A landscape with many valleys, sampled at points; each row gives a point and its height.
A ball rolls from a point to whichever of its 2 nearest points has the largest drop for the distance, and stops where none of them is lower. Distance is the straight distance between rows; heights are no part of it.
fisez: [146 129  74 112 131 141  98 124 153 149 141 105  99 124 139 204 110 121
 156 126]  (h 15.9)
vari: [127 146  91 156 143 130 111 167  68 139 121 124 107 115 113 221 191 118
 149 159]  (h 12.4)
ripa: [118 119 138 106 149 124  95 153 167  90 177 193 103 152 185 143 130 110
 152 142]  (h 41.8)
zan: [119  60 180  80 160 127 118 163 119  90 140 167 113 142 132 148 162 132
  59 148]  (h 31.8)
fivav: [154 114 138  88 110 130 149 100 133  86 121 140 141  77 114  39 110 135
  66 134]  (h 30.9)
suf: [139 128  99 104 129 174 158 160 120 136 130 151 124 116 171 147  92 105
 132  67]  (h 18.8)
Kof: [138 174  96 132  97 153 142  88  96 157 137 104 119 131  89 144 104 114
 101 125]  (h 59.7)
sinit: [177 153 126 144  74 112 139  95 134 129 121 121 135 163 145  70  64 113
 148 126]  (h 20.7)
Kivat: [158  66 191 100 152  99  96 174 169 132 175 126  98 162 157 125 130 153
 166 162]  (h 15.7)
Fero: [110 141 129 162 129 126 114 139 102 145 148 138 114 179  60 158 159 151
  97 147]  (h 21.9)
tusu: [ 67 120 139 182 189 125 133 109 138 137 113  79 124  98  79 139 131 130
  94 103]  (h 64.1)
Muk: [122 176 112 169 127 144 110 129  73 161 137  95 121 109 133 168 135 118
 182 167]  (h 20.8)
godil: [122 168 146 175 124 133 127 125 124  88 142 157 123  98 190 100 122 148
 147 128]  (h 27.8)
pize: [155 119 119  57 156 191 122 167 153 129 172 175 118 131 144 121 123 140
  92 116]  (h 23.1)
gabuv: [147 106 216  98 160 111 132 167 133 114 163 140 135  98 132  93 121 166
  80 156]  (h 54.5)
til: [140 121 124 125  87  82 148 168  46 128 146 135 149 155 128 131 116 164
 131 161]  (h 56.9)
fivo: [161 171  78 175  93 140 148 116  80 148  73  87  97 145 163 173 135 117
 187 119]  (h 58.7)
Zab: [130 163  60 128 121 111 113  99 136 179 110  67 147  91 127 190 126 122
 170 165]  (h 19.0)
letun: [ 93  52 150  88 133 140  98 133 123  98 123 143 121 127 120  92 178  77
 126 143]  (h 26.3)
Vozim: [ 94 128 117  92 118 126 160  66 155 169 119  76 167 116 108 124 156 139
 153  89]  (h 47.0)
zesiv: [ 96 188 120 194 174  99 139 149 111 124 130 113 111 125 110 211 107 139
 106 115]  (h 25.7)
rupes: [113 123 128  71 114 121  99  98 163 107 184 125 119 149 132 156 150 163
 121 122]  (h 45.3)
donem: [149  97 130 119 100 103 116 123 131 129 129 102 160  91 184  98 125 155
 186 138]  (h 66.0)
vof: [ 81  84 181 108 156 183 152 119 119 110 136 164 100 125  81  85 176 112
  78 119]  (h 33.7)
vul: [137  55 220  82 162 184 123 141 143 115 141 162  70 128 172  99 138 106
  82 125]  (h 23.6)
Vut: [119 166 114 132 135 127 127 135 110 183 145 115 159 114  41  96 102 117
 100 167]  (h 19.4)
lig: [154 122 114 141  82  97 112  90 123 163 133  77 153 132 178 124 123 184
 186 155]  (h 65.7)
nem: [159 107 124 133 121 107  84 111 192 132 131 100 115 132 163 116  99 120
 181 135]  (h 62.8)
sinup: [ 72 109 179 113 161 124 119 169 143 121 172 179 128 160 120 147 180 111
 138 146]  (h 35.5)
Derez: [ 88  43 147  69 155 143 115 157 143  95 114 177 112 113 155 128 161  66
 127 127]  (h 25.3)
Mapug: [149 126  91  96  99 119 105 113 120 178 110  99 159 133  76 114 125  95
 171 178]  (h 51.4)
mada: [100 114 102 126  89 132 148  60  75 115 121  77 116 104 139 164 173 140
 132 117]  (h 46.5)
Misun: [136 136 143 150 179 193 130 189 116 128 119 198 120 106 133  94 117 107
  95 131]  (h 20.4)
bover: [160 161  84 158  93 136  98  81 109 156 118  94 106 168  90 154 104 119
 116 165]  (h 60.0)
Lufot: [160 108 213  99 154 163 162 178 141 108 134 195 119 110 179  72 113 138
  97 125]  (h 51.2)
popab: [182 134 119  97 108 141 125 128 172 139  93 138 160 127 126  49  94 118
 131 106]  (h 16.3)
dit: [138 146 117 143 109  80  96 127 135 104 171 133 108 146 153 181 150 163
 164 174]  (h 18.7)
kisu: [111 112 118  98 112 167 157 120 122 142 115 139 125 137  85  55 122  88
 135 103]  (h 14.0)
tef: [ 78 211  99 156 121 149 163  89 135 126  94 117 114  86  80 130 128  78
 133 112]  (h 31.9)
torum: [190  97 210  63 142 115 157 153 125 115 111 141 160 130 105  57 150 172
  69 126]  (h 28.1)
gima: [155 127 134 102 124 130 114 168 117 175 154 133 171 127  72  67 106 107
 136 180]  (h 17.9)
Zik: [159 120 168 147 147 115 139 155 115 182 135 102 153 131  87  77  73 148
  86 146]  (h 22.2)
govak: [ 80 179 122 173 132 152 147 132  65 109 116 146 109  63 148 158 151  91
 134 135]  (h 22.0)
tum: [ 85 193 105 162 125 108 157  91 118 118  93  73 146  67 130 172 185 124
 160 142]  (h 47.1)
lipi: [100 150 150 128 138 104 134 161 126  73 166 193 143  72 146 117 105 114
  92 152]  (h 40.0)
numu: [147 120 116 172  84 104 128 110 112 105  86 126 105 173 156 101  78  95
 137 111]  (h 19.2)
rilav: [155  98  98 166 159 126  94 128 164 142  74  84 142 120 169 127 145 157
 142  93]  (h 66.7)
teda: [117 130 142 178 169 148  98 187 106 133 143 165  97 142 130 156 103 100
 114 143]  (h 64.0)
Doki: [141 138 125 108 170  94 108 179 161 152 159 124 159  96 127 130  89 157
 160 178]  (h 10.1)
Luras: [ 93 112 200 101 141 105 168 133  99 115 164 139 151 105 109  83 122 180
  78 130]  (h 55.5)
neka: [132  88 101 112 120 117 123 121 152 113 105 123 127  81 134  99  67  87
 111 125]  (h 24.1)
mif: [130 107 126 120 115  46  87 125 161 114 158 110 143 110 147 147  89 149
 175 202]  (h 32.1)
voran: [105 183  99 144  98 166 131  89 137 108 104 127 114 140 146 137 181 132
 168  83]  (h 34.0)
mavo: [126 106 159  90 109 174 157  88 151 130 161 125 100 157 134  95 111 148
  95  82]  (h 34.5)
zuto: [121  97 151  99 132 150 129 157 121 148 136 144 121 150  91 102 123  95
 123 112]  (h 13.1)
dilo: [ 97 155 153 184 111 107 163 114 117 134 124 105 126 158 132 125  76 120
 144  88]  (h 63.6)
fome: [ 96  66 164 138 124  99 113 141 119 106 120 121 107 130 173 116 135 117
 164 128]  (h 27.3)
zuka: [146 192  94 153  64  71 158  83 107 146  92  88 161 177  98 155 137 112
 131 168]  (h 16.8)
Kol: [180 125 108 108 118 129  81 159 149 125 163 168 113 116 143 110 127 132
 162 186]  (h 26.1)
Vonu: [ 66 125 159 137 125 134 186 113  82  92 150 136 139  89 114 103 123 148
  96 111]  (h 56.0)
Did: [136 100 128 147 129 107 100 113 154 118 108 106 144  92 170  97 169 164
 158 113]  (h 66.3)
tonib: [125 158  83 115 116 122 121 178  74  93 147 169 138 106 119 164 175 115
 118 167]  (h 38.3)
lan: [ 95 161 136 129 133  89 108 133 157 101 173 142 104 156 124 187 111 118
 159 152]  (h 16.5)
sek: [154  56 187  67 180 160 105 166 157 115 152 175  90 142 156 132 145 123
  79 152]  (h 28.4)
koli: [108 124 113 108 175 173 167 132 128 132 140 131 153 106 121 154 148 163
  81  67]  (h 20.3)
Tez: [124 121 116 134 100 126 169 133 107 166  97  93 134 150 125 113 115 110
 188  84]  (h 19.5)
Fugas: [111 132 121 138 125 118  86 122 202 109 114 133 130 138 151 133 144 105
 184 109]  (h 63.2)
zirol: [176 147  75 154 101 143  72 110 137 145 116 126 103 177  86 131 144 138
  91 134]  (h 60.5)
rupe: [127 165 107 171  68  91 130  92 120  93  73 121 116 176 118 106 119  87
 147 129]  (h 18.4)
vokek: [133 136  90 171 153 121  88 161  86 134 129 108  92 125 118 221 131 112
 125 167]  (h 11.7)
dibam: [ 76 145 145 178 153 130 140 109 134 148 136  88 112 124  94 140  79 100
 120 108]  (h 63.8)
komo: [132  93 208 151 122 121 156 137 127 107 129 140 111 150 173  84 104 159
 112  84]  (h 62.9)
sokep: [116 155 101 169 144 115 135 118 134 144  87  90 129 157 123 200 160 155
 132  77]  (h 67.3)
ner: [138  64 162 168 158 120 104 155 130  89  97 151  94 162 148 139 140 121
  90 108]  (h 59.8)
ledon: [159 117 178 128 160 108 136 183 132 164 120 126 158 133 118  61 101 140
 128 133]  (h 20.5)
Reg: [137 119 136 140 154  83 111 164 179 125 146 145 134 170 110 134 102 142
 126 138]  (h 10.5)
Lafo: [104 100 166 106 153 187 148 153  93 134 166 179 102 161 140 144 157 118
 123 102]  (h 13.7)
vog: [108 108 143  76 165 202 141 149 144 128 152 187 109 152 143 134 165 129
  85 100]  (h 17.1)
nik: [ 89 147 105 148 121 124 117  83 101 135 116  69 120  86 136 176 192 140
 147 125]  (h 46.8)
vidu: [147 200 103 201 119  85 102  87 139 144  82  89 132 115 120 136  98 118
 145 162]  (h 27.0)
Kalip: [116 142 114 136 105 181 143 141 126 122 101 169 118 121 111  60 148  76
 148  97]  (h 14.9)
Zomil: [180 138  81 126 129 135  68 118 169 154 137 120 142 144 113 148 154 172
 130 131]  (h 61.2)
zas: [149 115 107 116 107 170 102 102  80 116 137 147 114 100 126  80 141 120
 105 158]  (h 27.5)
Vuf: [ 98 129 111 161 151 106 126 182 133 117 112 160  98 146 166 206 128  90
 193 118]  (h 18.1)
buri: [126 137  83 120 106 117 139 116 142 156  85  86 143 149 140 152 123 101
 198  91]  (h 19.3)
lugaz: [169  72 188 108 168 151 171 171 121 126  99 151 119 156 135  81 136 151
  85  88]  (h 61.5)
Buk: [155  62 168 106 116  83 109 151 134 133 140 104 125 177 123 118 105 157
 138 143]  (h 11.0)
kop: [129 129  80 146 141 104 138 132  93 125  92 124 166 109 122 152 150 163
  91 119]  (h 25.4)
sivek: [117 147 157 177 114  83 131 133 105  69 140 155 119 122 184 128  93 154
 115 136]  (h 25.2)
Sif: [157 125 163 106 151 175 117 123 200 128 125 145 133 123 140  64 178 163
 130  94]  (h 43.8)
nuba: [112 144 179 134 143 102 112 140 172 107 177 147 123 175 124 124  96 133
 133 118]  (h 13.9)
dudez: [139 157  55 130 149 135 136 154 135 148  74 119 165  83 108 129 109  95
 132 101]  (h 25.9)
Nuz: [132 139 136  93 134 163 124 153 112 170 196 147 124  91 138 124  95 118
 150 146]  (h 50.4)
terep: [149  88 111 132 110 104 103 144  65 149 136  96 110 166 104 167 120 120
 144 161]  (h 10.2)
pini: [137 120 117 102  93  52 118 135 131 105 150 128 137 134 126 154  87 124
 147 187]  (h 31.1)
Lasa: [104 152 149 141 133 142 138 128 104  92 147 174 131  88 177 102 161 158
 104 117]  (h 29.8)
dozup: [124 124 131 111 108 141 136  91 146 137  86 119 148 107  99  34 103  93
 134 113]  (h 15.0)
Sof: [123 130 173 143 161 168 110 152 151 159 150 127 141  85 151  78 130 127
 158 138]  (h 48.4)
Pitun: [125 182 121 129 121  91 151  96 141 157 150  99 173 130 115 140  74 150
 120 128]  (h 57.2)
lek: [144 129  87 150  93 137 120 134  77  75 122 147  96 129 174 157 161 141
 109 142]  (h 36.5)
Bagi: [181 116 177 117 142 150 159 126 107 136 104 134 165 109 101  47 153 192
  85 123]  (h 21.6)
livo: [133 178  96 163 121 137 161  88 132 175  85 100 166 126 109  91 120 134
 140 107]  (h 23.4)
banas: [146  64 181 128 187 194 140 178 126 133 107 171  97 168 158 125 157 128
  83  94]  (h 60.6)
Femav: [116 105 159 103 133 140 129 147  92 142 151 128 120 144 123 120 150 144
 119 125]  (h 11.8)
Silal: [179 120 106 102 121 108 104 160 191 112  95 160 145 118 156  80  87 106
 148 125]  (h 20.0)
bamer: [ 95 157 129 159 152  78 119 144 137 140 127 113 155 132  80 178 117 132
 116 137]  (h 24.5)
Mefu: [ 86 156 136 126  98 118 167 117  64  98 147 131 135 100 143 133 112 139
 108 132]  (h 56.3)
Vumu: [204  73 201  91 143 150 107 174 116 130 131 149 103 147 119  91 151 131
  90 176]  (h 23.0)
zul: [129 149 104 146  94 148 128 130  47 126 108 140 128 108 107 106 141  91
 116 150]  (h 28.8)
desu: [143 131 146  87 123 187 108 125 157 102 124 187 121 122 144  77 181 134
  96 125]  (h 39.4)
mumez: [ 60 132 120 128 142 130 185  85 142 156 114  79 162  76  96 103 134 123
 166  98]  (h 47.4)
sudur: [ 92 182 106 175 141 172 155  90 162 129 111 143 127 118  77 105 128 117
 119  90]  (h 30.7)
seput: [ 77 114 178 119 153 108 132 150 180  63 143 180 138 132 137 114 147 131
  91 109]  (h 35.7)
sav: [126 197 103 174  76  99 133 101  88 106  96 113 118 181 113 156 133 107
 133 144]  (h 17.6)
fofak: [116 111 149 104 169 105 103 149 203  76 132 186 116 139 171 106 156 110
 116 115]  (h 38.6)
vumop: [176 103 153 101 118 144 111 150 101 148 157 142 128 115  97  67 120 114
 117 207]  (h 16.6)
kipur: [110 136 133 138 167 153 125 116 159 141 130 126 149  92 115 103 137 166
 103  82]  (h 16.0)
mure: [ 79 216 104 166 134  88 142  71 158 110 113 103 157  63 114 149 136 133
 126 133]  (h 47.7)
tipo: [ 86 127  95 109 131 156 152 125  86 122 122 115 105 134  64 196 132  74
  86 116]  (h 58.8)
bobe: [ 82 131 131 159 157 208 116 117 143 140 125 158  75 110 158 135 145  78
 143 102]  (h 28.5)
Suraf: [119 108 202  82 133 175 166  94 144 117 165 135 121 127 112  70 143 167
  89  98]  (h 32.5)
Limi: [112  72  96  79 112 162 135  84 138 153 114  75 140 112 115 110 152 125
 152  75]  (h 46.6)
kiduv: [154  71 153 110 164 147 100 113 174 111 131 113 104 128 182 112 158 166
 110 108]  (h 42.3)
zosup: [ 83 175 114 169 166 126 142  78 144 136  97  82 130  92  88 192 125 144
  82 109]  (h 64.4)
netib: [161  75 191 119 143 180  93 164  98 156 163 146  82 152 150  97 158 142
 129 162]  (h 26.2)
viro: [182 154 143 101 104 128 101 144 176  99 165 183 125 133 156  70 134 142
 155 171]  (h 30.6)
Mobus: [ 75 185 118  98  90 136 158 114 104 122 155 116 127 129 123 175 143 109
 179 125]  (h 57.4)
devu: [109 142  93 168 133 127  80 122 143 108 118 142 113 112 140 152 146  96
 148 142]  (h 63.4)
dil: [ 67 107 169 144 167 172  94 142 153 125 152 173  96 117 119 117 190 105
 120 132]  (h 34.9)
kopal: [143  68 200 119 150 130 177 130 136 107 101 121 128 130 142  81  96 152
  81  66]  (h 62.3)
bera: [106 101  87 135 157 170 118 130 135  94 119 150 118  84 159 178 136 113
  73  92]  (h 24.2)
dag: [132  54 222 100 152 133 115 139 153 132 160 119  84 138 161 105 128 129
 126 129]  (h 20.1)
tosu: [190 126 130  67  75 125 130 141 124 128 150 142 140 168 152  93 145 186
 149 131]  (h 26.9)
suv: [112  65 145  66 131 124 139 154 143 103 122 151 121 112 158 121 106  83
 141 116]  (h 24.3)
Denub: [129  50 139 108 142 147 107 107 144 133 135  91 112 122 165 151 123 138
 134  95]  (h 45.4)
vipuf: [ 73 109 125 104  92 158 138 100 114 101 147 147  91 143 132 146 192  97
 160 109]  (h 57.8)
nud: [142 129 100 194 131 106 109 128  80 136  76 100 147 129 107 140 129 139
 104 136]  (h 26.7)
gor: [102 138 107  91  90 141 129 137 123 121 156 147 108 163 115 159 186 109
 179 116]  (h 57.6)
gulus: [159 126 105 105 111 141  93 123 111 126 152 122 145 111 111 120 126 153
  91 167]  (h 25.5)
Nemuz: [161 135 142 151  91  71 103 117 130 118 119 143 150 169 130  81 136 148
 158 176]  (h 29.4)
lalar: [ 95 221  67 136 104 129 155  97 151 135  72  96 123 104  94 156 149  72
 174 129]  (h 32.4)
fole: [116 111 149  86 137 159  82 132 177 117 190 146 101 139 171 149 141 121
 149 137]  (h 43.5)
Rona: [ 52 126 138 117 157 117 180 102 143 118 147 110 155 105  78 144 135 150
 107  76]  (h 59.2)
leb: [132 179  85 167  97 140 133 104  87 104 117 143 134 126 147 146 191 151
 138 128]  (h 35.2)
Rof: [145  98 143 124 119 117 158 119 124 171  97  96 159 146  94  90 122 134
 127 101]  (h 20.6)
Pefo: [191  79 149  94 141 111  93 181 101 138 145 145 126 108 121  91 144 148
 121 199]  (h 19.1)
Sama: [ 93 184 104 138 107 159 177  58  98 170 133  76 112  98  83 158 115 115
 121 143]  (h 59.4)
zevev: [ 67 109 163 142 156 188 122  99 125 132 135 137 111 112  83 122 193 116
 114 113]  (h 34.4)
fus: [ 89 128 156  98 123 101 167 112 149  64 117 148 138 143 112  91 146 136
 106  89]  (h 33.9)
sep: [105 168 114 146 146 154 145 156 118 108 121 193 134 121 119 113 134 100
  85 115]  (h 18.3)
kazat: [151 117 123  89 109 173  90 130 135  85 161 202 114 133 160 121 178 142
 102 145]  (h 35.6)
zafif: [134 133  93 108 155 191 146 131 142 116 141 141 115  80 170 153  91 124
  93  92]  (h 21.4)
Vob: [121 111 151 106 122 157 169 135  92  81 126 193 128 116 177  95 145 130
  93 117]  (h 28.9)
tizos: [ 66 151 114 108 135 136 189  96 122 111 152 107 128 117  95 175 109 129
  84  76]  (h 59.0)
Gofor: [143 127 115 125  78  62 127 114 106 113 117 131 178 132 122 110  99 121
 145 183]  (h 30.3)
tem: [117 106 101  77 119 130 117 154 127 111 157 154 107 141 150 194 124  84
 143 145]  (h 58.2)
sibem: [121 122 103  87 127 147 165 147 154 121 105 155 162  79 138  83 125 104
 126  86]  (h 24.9)
kupet: [124 139 167 185 139 129 144 143 128 127 122 124 122 131 167 100  67 146
 117  90]  (h 63.3)
mupud: [157 115 117 109 125 110 114  75 173  98 102 111 146 103 113  74 112 141
  79 126]  (h 33.6)
simi: [143 116  53  97 109 114 115 100 154 166 120  65 146 113 126 175  80 107
 151 126]  (h 17.7)
sedu: [130 141 147 110 147  77 104 181 185 137 153 140 167 119  98 112 102 120
 155 157]  (h 6.9)
loka: [130 153  98 186 145 116 118 172 123 117 128 145 103 125 202 207 107 124
 177 142]  (h 17.4)
Nubi: [147  67 154 131 152 107  95 169 136  98 135 154  88 191 163 161 132 128
 122 135]  (h 59.3)
fevo: [179 110  98 139  82 107  82 144 105  80 137 164  99 155 149 146 116 144
 114 167]  (h 38.1)
Tavo: [108 153 122 151 103 153 148 116 130  86 107 178 123 118 133  65 128 103
 110 106]  (h 16.4)
gakev: [119 128  82 137  99 135 127  32 158 155  76  73 148 125  69  97 132 117
 120 120]  (h 31.0)
fima: [112 113 148 145 141 143 162 185  74 171 141 115 135 144 129 118  71 119
 134 112]  (h 18.2)
giv: [131  89 218  53 152 180 147 130 148 106 168 154 101 128 161  97 148 160
  89 110]  (h 28.7)
kimok: [215 118 181  98 123 103 119 158 162 100 159 179 125 156 166  81 121 167
 142 159]  (h 38.8)
kis: [174 119 185 109 137 183 113 151 139 150 182 133 100 145 154  89 112 171
 110 134]  (h 29.5)
Vaba: [139 154 107  81  92 137 140  99 126 176 152  98 156 137 112 111 110 120
 175 149]  (h 51.1)
Sefo: [184 110  98  75 145 130  87 163 140 155 158 136 148 113 111 121 136 146
 121 178]  (h 22.5)
Der: [115 152  96 123 146 116 111 103 191 149 114 101 168 149  67 147 144 116
 128 109]  (h 32.2)
Ramin: [152 123 100 127 104  83 105  81 127 155 117  89 184 165  73 136 154 156
 122 164]  (h 18.5)
Revi: [163 109 132 115 109  76 106 152 117  72 141 150 133 118 159 114 123 161
  79 160]  (h 40.5)
rakal: [122 140  79 136 129 101 151 163 110 147  96 107 121 137 151 206 132 104
 195 111]  (h 18.6)
tebi: [ 91 140 156 163 141 166 116 115 143 169 123  94 117  80 141  99 137 119
 185 131]  (h 48.0)
Renif: [ 91 165 146 168 123 159 126 136  83 130 158 132  91  95 149 160 136 104
 134 150]  (h 21.2)
niluz: [112  87 168 167 179 157 123 167 115 130 116 148 109 148 129 127 149 144
  85  89]  (h 60.1)
dopi: [121 118 135  78 137 147 128 136 141 107 129 170 144  80  95  76 121 101
  63 135]  (h 28.6)
zafid: [187  98  97 112 137  92  86 132 193 137 141 113 134 157 150 153 127 155
 165 134]  (h 62.1)
tuf: [177  93 134 108 123 123  90  82 179 113 134 100 130 121 155  97 117 168
  90 115]  (h 37.2)
sug: [ 58 107 134 177 151 168 141 115 109 121  86 140  85 109 157 145 159  81
 158  88]  (h 28.0)
koz: [127 117 144 136 112  92 116 119 101 140 140 104 157 176  52 117 149 169
  82 139]  (h 20.2)
fekun: [117 180  88 143 121 153 131 105 103 171 125  69 114  75 160 182 148 121
 207 154]  (h 19.9)
fos: [ 87 148  89 108 146 166 157  98  88 161 126  75 118  97  57 186 143  95
 106 114]  (h 59.1)
Raza: [134 137 126 107 123  69 164 142 132 139 154 114 188 142 119 155 105 180
 104 110]  (h 58.0)
zuk: [103 168 126 150 146 122 124 111 128 147 149 101 129 157  60 189 143 142
 100 129]  (h 23.3)
likim: [183 106 105  93 114 156  72 144 149 102 151 181 100 148 156 119 197 145
 163 158]  (h 30.8)
pozik: [ 79 119 149 135 144 152 137 130 149 164 109 100 143 100  98  82 164 112
 172  92]  (h 47.8)
kudo: [123 175 137 151  89  82 157  98 114 161 145 116 152 150 116 132  57 119
 148 164]  (h 57.0)
nek: [105 100 148  90 142 162 153 152 120 110 119 169 146  79 150  85 168 112
 136 103]  (h 26.6)
puduz: [110 123  76  70  85 101 128 143 124  97 151 148 122 162 118 185 156 103
 165 139]  (h 57.9)
pilu: [144 136  92 147  95 114 128  54 145 142 128  84 130 156 156 145 116 165
 148 126]  (h 65.5)
pabu: [180 169  81 161  78 124 138 106  76 161 105  95 127 183 142 174 136 161
 170 140]  (h 58.5)
zad: [115 142 124 121 142 123 116 179 101 104 172 167 147  99 128 152 138 141
 103 161]  (h 39.0)
Kavu: [147 169 135 173 115  99 105 134  99 100 167 145 113 132 155 161 100 174
 121 169]  (h 22.1)
sodel: [133 182  79 157  91 105 118  86 114 114  85  85 116 104 145 153  94  80
 168 168]  (h 25.8)
guvom: [170 147 102 200 157 100 107 184 137 143 119 147 102 147 155 195 104 153
 188 142]  (h 16.1)
pap: [132 140 107 184 146 100 119 136 160 126  90 109 137 160 163 172 151 180
 162  83]  (h 67.1)
sobu: [131  51 131  99 166 112 103 180 147  95 129 166 103 147 176 199 133 112
 117 126]  (h 58.9)
vaton: [146  58 140 132 139  83 105 164 109 148 119 113 130 173 100 140 133 149
 113 139]  (h 9.1)
Mura: [152 159 114 207 121  89 127  82 130 167  87  74 154 176 118 144 101 137
 143 132]  (h 28.2)
Guva: [130 133 126  94 109 146 118 124 122 168 184 102 133  98 133 129  86 110
 183 169]  (h 50.8)
Bobev: [225 104 125 115 102  93 115 147 135 127 146 150 115 174 172 108 110 182
 160 159]  (h 33.2)
kozel: [124  96  99 141 160 136 113 160 150 111  99 140 135 102 135 141 126 117
  96  93]  (h 26.0)
fovab: [ 85 162 130 152 142 186 120 101 153 131 134 145  81 107 109 120 126  78
 105 106]  (h 29.3)
Lom: [ 94 162 113 149 128  89 153  58 153 151  84  56 138 160  83 193 150 135
 133  92]  (h 67.5)
botof: [113 177  98 166 127 116 131  53 144 126  98  55 107 103 129 200 102 125
 111 121]  (h 64.8)
Dese: [120  77 129  91 143 110 109 181 115  89 170 160  94 119 148 179 105  83
 119 157]  (h 58.4)
pame: [ 98 166  79 145 109 125 156  33 131 148  64  67 159  92  57 127 132  94
 124 128]  (h 29.7)
Fabag: [160 112 231 106 152 131 135 176 124  99 166 183 100 138 179  91 104 149
 109 159]  (h 52.9)
kod: [112 223  79 152 111 146 129  90 173 131  95 112 113 144 109 165 166 116
 168 101]  (h 33.0)
mib: [197 144 105 130 112  95 140 143 105 178 141 109 158 175 145 165  82 164
 171 141]  (h 57.7)
pom: [170 129 184 154 152 121 160 140 143 147  91 137 164 129  86  39 129 173
  95 113]  (h 16.7)
tuv: [163 128 123 173 159  87 116 183 172 148 127 132 127 160 139 146 101 155
 195 134]  (h 14.2)
vuz: [107  70 151 101  91 122  97 110 113  95 138 124 111 121 146  97 171 117
 137 151]  (h 26.8)
Lovaf: [128 129 178 106 158 155 129 187 160 143 165 179 122 102 145  80 133 115
 158 148]  (h 49.1)
Dotog: [133 135  90 117 160  97 101 158 141 146 160 112 139 106 126 201 107 148
 156 152]  (h 13.8)
kuvo: [113 193  67 156 128 100 140  77 135 183  56  84 184  85  68 147 150  97
 143 159]  (h 28.3)
luni: [103  65 209 102 158 144 117 141 108 104 142 169 108 140 101  97 179 123
  67 140]  (h 32.9)
zeti: [111 131 113 157 118 110 122 148  69 137 125 123  93 160  95 191 119  77
 127 154]  (h 10.9)
zelos: [167 106 141 109 120  95 110 134 160  57 125 169 123 156 175  94 106 144
  90 122]  (h 44.1)
lelof: [141 148 114 152 141 122 115 138 105 180 142 116 141 129  75 114  58 124
  77 151]  (h 20.9)
Fozuk: [143 108 138  76 156 171 153 159 169 131 110 162 138  76 101  50 104 100
  81 100]  (h 27.1)
dano: [159 120 115 131 135 145 150 200 107 140 124 144 124 137 164 113  82 121
 150 114]  (h 16.9)
lur: [135 193  57 151 131  96 141 133 135 162  71 104 181 104 105 160  96  92
 145 142]  (h 27.2)
refud: [138 120  72 130  96 119 117 100 100 123 106 101 129  85 139 133  74  91
 136 157]  (h 25.1)
ved: [116 117  94 141 135 112 103  80 167 144  82  90 138 140  87 116 149 110
 130 111]  (h 31.5)
pizim: [155 128 158 126 115 170 118  96 150 143 176 104  98 181 133 101 111 154
 117 112]  (h 32.8)
Misam: [117 165  98 149 106  58 119  76 123 164 120  95 159 181  45 157 134 123
 122 174]  (h 17.5)
fital: [165 170  76 147 112 104 157 132 101 177 112  90 136 172 135 212 101 161
 162 136]  (h 58.3)
Luze: [140  97 140  84 116 110 141 157 152 105 120 136 140 107 155  83  62  95
 138 118]  (h 22.8)
kir: [ 55  95 168 155 146 129 132 115 132 101 115 132 104 130 159 128 152  92
 163  90]  (h 27.7)
neb: [100 118 150 135 139 131 137 117 102 149 143  93 154 107 113 119 157 170
 129 121]  (h 12.9)
leto: [150 110 175  75 122 101 154 149 138  99 122 142 155 146 109  85 136 144
  98 115]  (h 32.0)
kosi: [ 81 114 119 125 112 139 171 104  89  86 126 133 107 140 112 171 138 116
  74  96]  (h 58.6)
nupa: [111 135 127 124  76  87 168 122  68 122 138 106 147 160 117 141 113 123
 128 130]  (h 56.6)
Gidu: [116 175  96 152 132 122 165 116 129 136 109 109 155  79 130  98  94 110
 137 103]  (h 24.6)
Tose: [184  92 165  90 136 148 121 142 147 100 126 160 115 119 175  87 114 127
  84 128]  (h 48.3)
zifa: [116 137 135 160 127 126 159  73 124 143  87 106 161 154  72  87 119 132
 109  80]  (h 21.8)
mubu: [137 120  72 113 113 137 111 137  91  96 137 152 120 103 147 194 167 135
 106 136]  (h 37.5)
fusis: [153 160 131 103  77 123 138 110 123 116 160 149 123 165 143 105 110 141
 147 134]  (h 22.6)
sape: [176 150 114 147 105 100 139 141  74 163 127 121 164 157 119 128  91 163
 124 151]  (h 57.3)
fosu: [110 197 128 145  86 109 168 103  96 142 161 102 128 123 146 167  95 130
 176 150]  (h 57.1)
mogit: [114 151 113 178 143 158 123 166 107 155 120 145 100 160 114 143 116  98
 138  96]  (h 63.9)
Fof: [153 102 156 136  90 103  84 108 130  84 111 133 124 125 135  69 160 142
 125 169]  (h 27.9)
Zolu: [108 128 127 106 115 139 167 149  78 181 132  93 137 157 103 133  87 103
 158  96]  (h 18.9)
Sasaf: [152 114 117 202 139 102 118 129 113 171  87  86 150 151 120 121 116 164
 131 122]  (h 27.4)
tel: [134 172 101 165 130 136 105 146 130 145 107 142 127 137 116 134  91  96
 139 129]  (h 63.7)
Fuv: [151 176  91 158 103  90 140  48 140 134 111  70 141 139 150 187 106 150
 114 116]  (h 65.2)
vabe: [111 130  79 110 144 137 177 109 105 145  95  91 173 103 109 156 153 156
 110  74]  (h 23.5)
nanam: [118  85 107  95 104 135 134  88 118 123 124  81 122 105 153 139 137 129
 128 106]  (h 46.0)
bopa: [ 70  98 125 112 111 149 143  72  99  85 145 153 101 124 116 137 180 117
  98 106]  (h 58.1)
paku: [117 104 113 156 158 117 157 132 154 133  62 107 153 104 124 124 104 119
 106  59]  (h 27.6)
fozem: [126 142 163 116 156 132 127 179 134 137 186 172 125 107 162 122  86 121
 171 147]  (h 49.7)

Where does a ball stop that starts at each point below?
mogit: gor
lipi: sedu
ved: dano
sokep: gor
kupet: gor
kod: Luze
govak: sedu

Call two points neighbours if one is among the 2 nearest of the other. Go from one point of each pair to the other, from neighbour to neighbour, staying as low as possible. Name the highest point that can't be avoided.
sibem, sedu: Lasa
vumop, pom: Zik
sedu, dano: Tez
